Each scene shows the same named points in several views. A view is turned or mirrored, and shifted as a whole, has a little noise and may leave points out.

Scene 1
View 1
zutu: [-2.74  0.06 -2.23  2.74 -0.26 -0.43  2.13 -1.02 -0.24 -2.12 -2.83  0.51
 -0.66 -0.36 -0.05 -1.20 -3.58  1.07 -0.63  0.01 -1.04 -1.26 -0.69  0.70
 -1.01 -2.39 -1.55 -3.56]
mavo: [-1.27 -0.46 -0.09  2.10 -0.12  1.27  1.86 -0.90 -0.51 -1.79 -1.14  0.98
 -0.56 -1.23 -0.12 -1.11 -1.15  1.26  0.48 -0.65 -0.24  0.02  1.46  1.24
  1.06 -2.42  0.07 -1.98]
vopa: [-1.17 -0.34 -0.63  0.53  0.94  0.49  0.52 -0.80 -1.07 -0.05 -0.55 -0.66
 -0.77 -0.41 -0.09 -0.97 -1.36  1.05  0.00  0.23  0.61 -1.25  0.06  0.76
 -0.32 -2.19 -2.03 -0.49]
Gufis: [-1.73  0.04 -1.64  0.49  0.65 -0.34  1.07 -0.36 -1.64  0.59 -1.82 -0.97
 -0.84 -0.50  1.05 -0.88 -2.02  1.25 -0.26  0.45 -0.22 -1.67 -0.74  0.15
 -0.10 -3.36 -3.02 -1.11]
Zofu: [-1.75  0.05 -1.09  1.42  0.47  0.34  1.13 -1.13  0.36 -1.52 -0.60 -0.26
 -0.17  1.04 -1.00 -1.77 -2.26  0.85 -0.21  0.68  0.35 -1.06  0.29  0.73
 -2.39 -1.76 -1.21 -1.66]
zubik: [-1.50 -0.59 -0.62  1.74  0.25  0.87  1.52 -0.83 -1.17 -0.84 -1.56  0.48
 -0.76 -1.71  0.31 -0.52 -1.54  1.17  0.35 -0.49 -0.21 -0.74  0.27  1.01
  1.43 -2.60 -1.05 -1.87]
Bop: [-1.58 -0.08 -1.24  0.50  0.91 -0.08  0.79 -0.55 -1.25  0.32 -1.03 -0.96
 -0.83 -0.08  0.37 -1.03 -1.85  1.12 -0.27  0.39  0.27 -1.68 -0.42  0.37
 -0.55 -2.73 -2.71 -0.82]
rifa: [-1.81 -0.33 -1.57  0.18  1.16 -0.50  0.18 -0.70 -1.60  0.53 -1.20 -1.36
 -1.26 -0.30  0.39 -0.58 -2.36  0.71 -0.43  0.66  0.44 -2.41 -1.57  0.46
 -0.86 -2.24 -3.43 -0.96]
Siso: [-1.36 -1.13  0.11  1.87  0.41  1.27  0.92 -1.44 -0.18 -1.91 -0.66  0.66
 -0.98 -1.08 -1.07 -0.80 -1.48  0.79  0.56 -0.27  0.86 -0.71  0.32  1.60
  0.15 -0.83 -0.16 -1.76]
zame: [-1.57 -0.70 -0.46  1.61  0.43  0.92  1.01 -1.05 -0.38 -1.56 -0.75  0.47
 -0.84 -0.77 -0.70 -0.89 -1.82  1.01  0.23 -0.14  0.38 -0.96  0.08  1.12
 -0.13 -1.49 -0.71 -1.89]
vebem: [-1.86 -0.69 -0.46  3.06 -0.51  0.96  2.37 -1.00 -0.45 -2.36 -2.15  1.56
 -0.70 -1.66 -0.13 -0.74 -2.17  1.06  0.27 -0.81 -0.93 -0.28  0.63  1.34
  1.30 -2.22  0.12 -3.26]
fop: [-1.65 -0.92 -0.43  1.52  0.74  0.72  0.27 -1.45  0.26 -1.81 -0.19  0.12
 -1.11  0.19 -1.99 -1.04 -2.28  0.60  0.05  0.31  1.39 -1.52 -0.37  1.41
 -1.90 -0.13 -0.86 -1.70]
bimub: [-1.30 -0.27 -0.87  0.85  0.68  0.40  1.12 -0.48 -1.67  0.34 -1.32 -0.29
 -0.90 -1.27  0.83 -0.66 -1.24  1.24  0.08 -0.03 -0.28 -1.21 -0.20  0.66
  1.12 -3.06 -2.11 -1.01]
View 2
zutu: [-1.24  0.23 -0.76 -0.90  0.60  1.49 -1.50  0.48 -1.42  0.62  0.69  0.20
  2.77  0.88 -0.55 -1.70 -0.89  1.74 -0.20  1.52  1.06 -1.31  4.16  0.57
  0.67 -2.94 -0.19 -0.74]
bimub: [-0.61 -0.67 -1.40 -0.75  2.06 -0.01 -0.89 -1.58 -0.18 -0.17  0.75 -0.92
  2.05 -1.68 -0.63 -1.55 -0.96 -0.20 -0.31  0.26  0.66 -0.10  2.31  1.60
  0.26 -0.02  0.72 -0.60]
Bop: [ 0.08 -0.77 -1.11 -1.02  1.39  1.00 -1.12 -1.60 -0.36 -0.55 -0.40 -0.79
  2.63 -1.73 -1.28 -1.04 -0.64  0.16 -0.50 -0.08 -0.13  0.70  3.15  0.74
 -0.18 -0.94  0.63 -0.56]
zame: [-1.77 -2.03 -1.90 -0.47  1.19  0.77 -1.56 -0.23 -1.60 -1.03  0.57  0.38
  2.06 -0.02 -0.16 -0.38 -0.17  0.50  0.11  0.61 -0.39  1.13  3.34  1.51
 -0.71 -1.24 -0.14 -2.29]
vebem: [-3.08 -0.99 -1.69 -0.61  1.60 -0.26 -0.87  0.46 -1.78  0.19  2.30  0.52
  1.58  1.01  0.45 -1.79 -1.26  0.80  0.46  1.77  1.48 -1.12  3.01  2.33
  1.30 -1.40  0.09 -1.78]
vopa: [-0.57 -1.54 -1.62 -0.91  1.53  0.56 -1.20 -1.42 -0.59 -1.02 -0.05 -0.67
  2.33 -1.58 -1.03 -0.74 -0.51 -0.04 -0.07  0.00 -0.38  1.18  2.91  1.32
 -0.38 -0.43  0.61 -1.29]
Gufis: [ 0.37 -0.10 -1.04 -0.92  1.49  1.06 -1.09 -1.54  0.16  0.05 -0.17 -1.01
  2.60 -1.77 -1.07 -1.61 -0.65  0.27 -0.57  0.19  0.55 -0.08  2.91  0.74
 -0.01 -0.77  0.74  0.05]
zubik: [-1.79 -1.07 -1.74 -0.59  1.88 -0.26 -1.08 -0.71 -0.72 -0.07  1.48 -0.27
  1.73 -0.45  0.09 -1.57 -0.91  0.12 -0.09  0.89  0.90 -0.25  2.50  2.14
  0.39 -0.31  0.34 -1.36]
Zofu: [-1.14 -1.42 -1.35 -1.06  0.60  1.50 -1.13 -0.53 -1.82 -1.24 -0.58  0.43
  2.59 -0.04 -1.67 -0.60 -0.83  0.90  0.51  0.67 -0.79  0.95  4.42  0.73
  0.22 -2.35  0.12 -1.83]
fop: [-1.65 -2.30 -1.81 -0.38  0.46  1.25 -1.97 -0.14 -2.06 -1.35 -0.07  0.72
  2.35  0.25 -0.30  0.24  0.11  0.92  0.17  0.48 -0.99  1.69  3.81  0.97
 -1.32 -2.03 -0.51 -2.68]
Siso: [-2.44 -2.30 -2.28 -0.44  1.31  0.11 -1.46 -0.17 -1.79 -1.21  1.15  0.52
  1.61  0.18  0.13 -0.51 -0.45  0.33  0.50  0.77 -0.15  0.91  3.01  2.07
 -0.42 -0.87 -0.08 -2.63]
View 3
rifa: [ 0.51 -0.11  0.31 -0.81  0.67  0.61 -0.73  0.55  0.32 -0.59  1.23 -0.90
  0.61 -1.10  0.03 -0.42 -0.30  1.84 -0.63  0.51  0.42 -0.09  1.04 -1.81
  0.22 -0.40 -0.81  2.15]
zubik: [-0.74  1.11 -1.17  0.86 -1.00  1.03 -0.21  1.32  1.67  0.56 -1.09 -0.70
  0.35 -1.09 -0.16 -0.61 -2.15 -0.57 -0.74  0.78  0.18 -0.26  1.04 -0.34
 -1.99  0.48 -1.26  0.93]
vebem: [-1.90  0.20 -1.81  1.25 -1.30  0.64  0.11  1.11  2.09  0.66 -1.90 -1.46
  0.39 -2.08 -0.72 -1.39 -3.12 -1.44 -0.55  1.31  0.76 -0.32  1.63  0.08
 -3.17  0.65 -0.64 -0.02]
bimub: [ 0.09  1.28 -0.76  0.26 -0.35  1.21 -0.40  1.56  1.18  0.11 -0.39 -0.75
  0.71 -0.65  0.50 -0.34 -1.45  0.41 -1.14  0.64 -0.48 -0.04  0.65 -0.74
 -1.02  0.26 -1.66  1.57]
zame: [-1.12  0.45 -1.02  0.63 -1.05  0.62 -0.03  1.11  1.56  0.33 -0.18 -0.90
  0.05 -0.93 -1.49 -0.66 -1.70 -0.20  0.61  0.08  0.99 -0.89  1.41 -1.05
 -2.06  0.36 -0.50  0.80]
fop: [-1.23 -0.22 -0.62  0.19 -0.90  0.17  0.00  0.76  1.14  0.12  0.84 -0.95
 -0.41 -0.91 -2.81 -0.76 -1.09  0.36  1.74 -0.76  1.90 -1.66  1.94 -2.04
 -1.62  0.29  0.45  0.82]
zutu: [-1.72 -1.73 -0.60  0.29  0.28 -0.37  0.21 -0.23  1.97 -0.64 -0.56 -2.48
  0.86 -2.88 -0.50 -2.06 -2.17  0.16 -0.59  1.82  1.04 -0.07  2.06 -0.83
 -1.99  0.58 -0.16  0.11]
mavo: [-1.43  1.14 -1.78  1.29 -1.74  1.08  0.27  1.62  2.29  0.61 -1.13 -1.01
  0.24 -0.62 -0.87 -1.12 -2.53 -1.22  0.22  0.35  0.26 -0.72  1.15 -0.41
 -2.71  1.10 -1.23  0.07]
Zofu: [-1.47 -0.19 -0.79  0.05 -0.65  0.30  0.37  0.98  1.87 -0.51  0.88 -1.41
 -0.08 -0.36 -1.88 -1.32 -1.27  0.48  1.45 -0.57  1.17 -1.32  1.73 -1.82
 -1.55  1.17 -0.60  0.43]
Bop: [ 0.08  0.33 -0.17 -0.53  0.24  0.70 -0.15  1.18  1.26 -0.76  0.86 -1.13
  0.59 -0.42  0.02 -0.77 -0.61  1.30 -0.35  0.28 -0.02 -0.26  0.90 -1.50
 -0.32  0.46 -1.59  1.47]
Gufis: [ 0.21  0.21 -0.18 -0.38  0.51  0.77 -0.35  0.95  1.09 -0.79  0.45 -1.19
  1.09 -0.96  0.79 -0.75 -0.96  1.19 -1.34  0.98 -0.43  0.25  0.77 -1.35
 -0.31  0.24 -1.58  1.69]
View 4
fop: [-1.67 -2.75  1.35  0.30 -2.98  1.40  0.94  0.04 -0.03 -1.90  1.20  0.33
 -1.90  0.22  0.91  0.35  0.39  0.17 -0.96 -0.42 -0.41  0.10  1.77 -0.18
 -0.76  0.73 -0.86 -2.01]
Zofu: [-0.90 -1.93  0.93 -0.98 -2.07  0.99 -0.30 -0.12 -0.33 -2.41  0.90 -0.19
 -0.79  0.35  0.16 -0.32  0.04  0.93 -1.31 -0.54 -0.55  0.23  1.64  0.43
 -1.57  0.94  0.08 -1.61]
bimub: [ 0.43 -0.30  0.47 -0.56 -0.16  1.13 -0.34 -0.49  0.16 -3.50  0.02  0.55
 -0.44  1.41 -0.15 -0.65 -0.35  0.69  0.54  1.74  1.11 -0.30 -1.08  0.74
 -1.64  1.13  1.43 -0.21]
vebem: [ 0.45 -1.61  0.41 -0.74 -1.66  4.28 -1.06 -0.90  0.06 -2.33  1.14 -1.97
  0.88  0.80  0.18  0.05 -0.41  0.82  0.64  1.05  0.95  1.63 -0.89  1.62
  0.00  1.49  0.13 -1.01]
vopa: [-0.38 -0.72  0.74 -0.29 -1.27  0.48  0.19 -0.04  0.18 -3.13  0.39  0.91
 -1.02  0.91  0.09 -0.66  0.05  0.24  0.01  0.86  0.73 -0.75  0.04  0.21
 -1.99  0.78  0.87 -0.59]
zame: [-0.46 -1.58  0.56 -0.06 -1.92  2.27 -0.03 -0.37  0.25 -2.44  1.02 -0.39
 -0.64  0.62  0.44 -0.18  0.11  0.14  0.20  0.60  0.84  0.22  0.00  0.65
 -0.92  1.03  0.09 -1.05]
zutu: [ 0.17 -2.62  0.84 -0.93 -0.55  2.24 -0.77 -1.16 -0.89 -2.92  0.78 -0.36
  0.01  1.23 -0.13  0.18 -1.02  2.51 -1.11  0.38 -0.65  2.08  0.58  1.32
  0.23  2.02 -0.04 -1.89]
zubik: [ 0.35 -0.85  0.31 -0.29 -1.03  2.64 -0.41 -0.64  0.27 -2.97  0.63 -0.51
  0.11  1.10  0.07 -0.40 -0.19  0.44  0.79  1.49  1.27  0.43 -1.02  1.09
 -0.87  1.15  0.85 -0.47]
Siso: [-0.75 -1.63  0.63  0.14 -2.89  2.89  0.30 -0.24  0.56 -1.89  1.08 -0.66
 -0.73  0.25  0.64 -0.03  0.27 -0.45  0.58  0.60  1.18  0.10 -0.22  0.46
 -0.96  0.76 -0.07 -0.86]
mavo: [ 0.04 -0.87  0.39 -1.03 -2.08  3.42 -0.89 -0.38  0.46 -2.20  1.06 -1.73
  0.73  0.47  0.24 -0.23  0.02 -0.05  0.62  0.86  1.35  0.55 -0.58  1.15
 -1.30  0.88  0.66 -0.48]
Gufis: [ 0.48 -0.69  0.71 -0.66  0.27 -0.03 -0.06 -0.59 -0.36 -3.97 -0.12  1.58
 -0.89  1.73 -0.47 -0.89 -0.74  1.61 -0.31  1.41  0.39  0.04 -0.27  0.69
 -1.45  1.35  1.47 -0.63]
rifa: [-0.26 -1.22  1.04  0.20 -0.02 -0.46  0.76 -0.49 -0.26 -4.00 -0.09  2.57
 -2.08  1.84 -0.15 -0.46 -0.49  1.46 -0.40  1.38  0.00 -0.41  0.10  0.16
 -1.17  1.21  0.86 -1.07]
View 5
zubik: [-0.79  1.35 -0.78 -2.06 -1.05  1.38 -1.04 -0.15 -1.34 -0.19 -0.77  0.23
 -2.03  0.20 -1.48 -0.67  0.87  0.47  0.67 -0.18  0.16  2.14 -0.21 -1.73
 -1.42  0.44 -1.50 -0.34]
zutu: [ 0.02  2.91  0.12 -1.14 -2.36 -0.46 -1.54  0.28 -1.40 -0.35 -1.22  2.26
 -0.09  0.17 -0.03 -1.40 -0.56 -0.29 -1.00 -1.03 -1.00  2.08 -0.22 -0.96
 -1.70 -0.77 -2.18 -0.44]
vopa: [ 0.21 -0.06  0.38 -1.58  0.13  1.49 -0.47  0.15 -0.77 -0.91  0.23  0.47
 -1.33  0.17 -0.71 -0.21  1.02  0.99  0.74  0.50  0.80  1.01  0.41 -1.40
  0.69  1.34 -1.39  1.56]
Gufis: [-0.09  0.15  0.58 -0.80 -1.00  0.33 -1.32  0.82 -1.80 -1.70  0.45  0.51
 -0.74  0.32 -0.66 -0.15 -0.47  0.57 -0.26  0.70 -0.06  2.33  0.23 -1.04
 -0.02  1.06 -1.63  1.12]
vebem: [-1.01  2.70 -1.38 -2.67 -2.07  1.07 -1.05 -0.47 -1.47  0.87 -1.95  0.84
 -1.88  0.08 -1.47 -1.27  0.85 -0.05  0.39 -1.06 -0.42  2.05 -0.54 -1.56
 -2.85 -0.47 -1.85 -1.36]
Zofu: [ 1.06  1.88  0.75 -1.60 -0.64  0.26 -0.78 -0.59 -0.50  0.68 -1.33  1.66
  0.14  0.62  0.00 -1.06  1.10 -0.07 -0.38 -1.02 -0.30  0.13  0.01 -0.46
  0.32  0.02 -2.51  0.71]
zame: [-0.04  1.77 -0.15 -2.31 -0.55  1.34 -0.66 -0.44 -0.54  0.38 -1.24  1.26
 -1.36  0.13 -0.68 -1.05  1.41  0.29  0.56 -0.86  0.26  0.97 -0.01 -1.78
 -0.83  0.22 -1.55  0.29]
Bop: [ 0.35  0.26  0.81 -1.04 -0.47  0.59 -0.83  0.35 -1.11 -1.15  0.30  0.88
 -0.72  0.25 -0.36 -0.24  0.30  0.66 -0.04  0.50  0.23  1.53  0.18 -0.96
  0.64  1.14 -1.72  1.36]
rifa: [ 0.26  0.36  1.12 -0.45 -0.20  0.50 -1.06  0.91 -1.11 -2.27  0.47  1.70
 -0.55 -0.08  0.16 -0.51 -0.22  0.57 -0.24  0.54  0.28  1.68  0.79 -1.78
  0.82  1.08 -1.12  1.86]
mavo: [-0.47  1.56 -1.03 -2.95 -1.03  1.40 -0.79 -0.92 -1.14  1.12 -1.44 -0.12
 -1.87  0.54 -1.57 -0.88  1.78  0.27  0.73 -0.72  0.03  1.42 -0.52 -1.09
 -1.79  0.19 -2.04 -0.59]
Siso: [ 0.02  2.37 -0.60 -3.03 -0.41  1.68 -0.37 -1.08 -0.22  1.42 -1.94  1.36
 -1.53  0.08 -0.74 -1.32  2.20  0.29  1.10 -1.51  0.37  0.31 -0.13 -1.98
 -1.05 -0.17 -1.50 -0.04]
View 6
Siso: [ 0.63  2.59  1.36  2.30  1.09 -0.02  1.02  2.89  0.66 -1.38 -0.74  0.25
 -0.74 -1.16  0.14 -0.46 -1.46  0.65  0.16 -0.78 -1.43  0.21  0.38 -1.98
 -0.42 -0.19  1.94 -1.26]
Bop: [-0.44  1.24  1.16  0.18 -1.49 -1.55  1.03  0.85  1.14 -0.20 -0.70 -0.77
  0.21 -1.67 -0.90  0.96 -1.49  1.18 -1.26 -1.58 -1.40 -0.21 -0.51 -2.08
  0.02 -1.55  1.33 -0.67]
Gufis: [-1.05  1.25  1.33  0.09 -1.75 -1.50  0.91  0.56  1.10  0.34 -0.24 -0.95
  0.07 -1.03 -1.16  0.81 -0.98  1.35 -1.94 -1.76 -1.15 -0.01 -1.03 -2.20
  0.03 -1.65  1.17 -0.42]
bimub: [-1.48  1.26  1.19  0.76 -0.45 -1.25  1.33  1.23  0.53 -0.27 -0.21 -0.34
 -0.08 -0.38 -1.14  0.27 -0.80  1.30 -1.41 -1.68 -1.12 -0.38 -0.62 -2.53
  0.15 -0.69  1.44 -0.20]
Zofu: [ 2.10  2.25  0.98  1.51 -0.62 -0.31  0.99  2.07  1.58 -1.03 -1.09 -1.77
 -0.30 -2.35 -0.30  0.74 -2.14  1.33 -0.37 -0.99 -1.65  0.51 -0.71 -1.09
 -0.60 -2.17  1.70 -1.51]
fop: [ 2.00  2.74  1.29  1.85 -0.18 -0.36  0.31  2.47  1.47 -1.16 -1.03 -0.11
 -0.51 -2.95  0.76  0.10 -2.24  0.48  0.36 -0.49 -1.77  0.69  0.72 -1.45
 -0.46 -1.10  1.91 -1.94]
mavo: [-0.08  2.28  1.05  2.72  1.79  0.36  1.67  2.96  0.60 -1.56 -0.51 -0.68
 -0.77  0.05 -1.02 -0.37 -0.96  1.50 -0.49 -1.23 -1.25  0.01 -0.79 -1.89
 -0.97 -0.39  1.95 -0.38]
vebem: [ 0.12  3.16  1.42  3.53  1.32  1.11  0.62  2.76  0.77 -0.56  0.11 -0.64
 -1.04  0.75 -0.90 -0.98 -0.19  1.57 -0.86 -1.37 -0.82  0.87 -1.37 -1.52
 -2.01 -0.28  1.97 -0.68]
vopa: [-0.17  1.47  0.99  0.51 -0.59 -1.32  1.33  1.65  0.80 -0.85 -0.91 -0.44
 -0.17 -1.64 -0.46  0.61 -1.66  0.95 -0.81 -1.32 -1.51 -0.41  0.07 -2.21
  0.47 -1.12  1.57 -0.73]
zame: [ 0.55  2.53  1.20  2.08  0.35 -0.16  0.66  2.33  0.87 -1.05 -0.67 -0.28
 -0.54 -1.24 -0.20 -0.16 -1.37  0.84 -0.37 -0.95 -1.36  0.39 -0.12 -1.77
 -0.71 -0.66  1.84 -1.11]
rifa: [-0.50  1.32  1.58 -0.66 -3.31 -2.17  0.11 -0.13  1.63  0.93 -0.42 -0.63
  0.50 -2.35 -0.46  1.40 -1.43  0.75 -1.80 -1.59 -1.36  0.40 -0.25 -2.32
  0.25 -2.05  1.10 -1.13]
zutu: [ 1.09  3.20  1.59  2.63 -1.30  0.46 -0.28  1.37  1.71  0.93  0.15 -1.82
 -0.31 -0.74 -0.73 -0.14 -0.64  1.70 -1.55 -1.46 -0.67  1.62 -1.87 -0.88
 -2.44 -1.94  1.52 -1.34]
zubik: [-0.96  2.11  1.24  1.95  0.55 -0.24  1.10  2.08  0.61 -0.54 -0.07 -0.14
 -0.48 -0.01 -1.01 -0.32 -0.59  1.33 -1.11 -1.47 -0.99  0.10 -0.55 -2.25
 -0.71 -0.16  1.62 -0.48]

In a view up to two points have been moved. Name them for each view, in the order of its rows, or write -.
view 1 -> -
view 2 -> zame
view 3 -> Zofu
view 4 -> fop
view 5 -> vopa, Siso
view 6 -> rifa
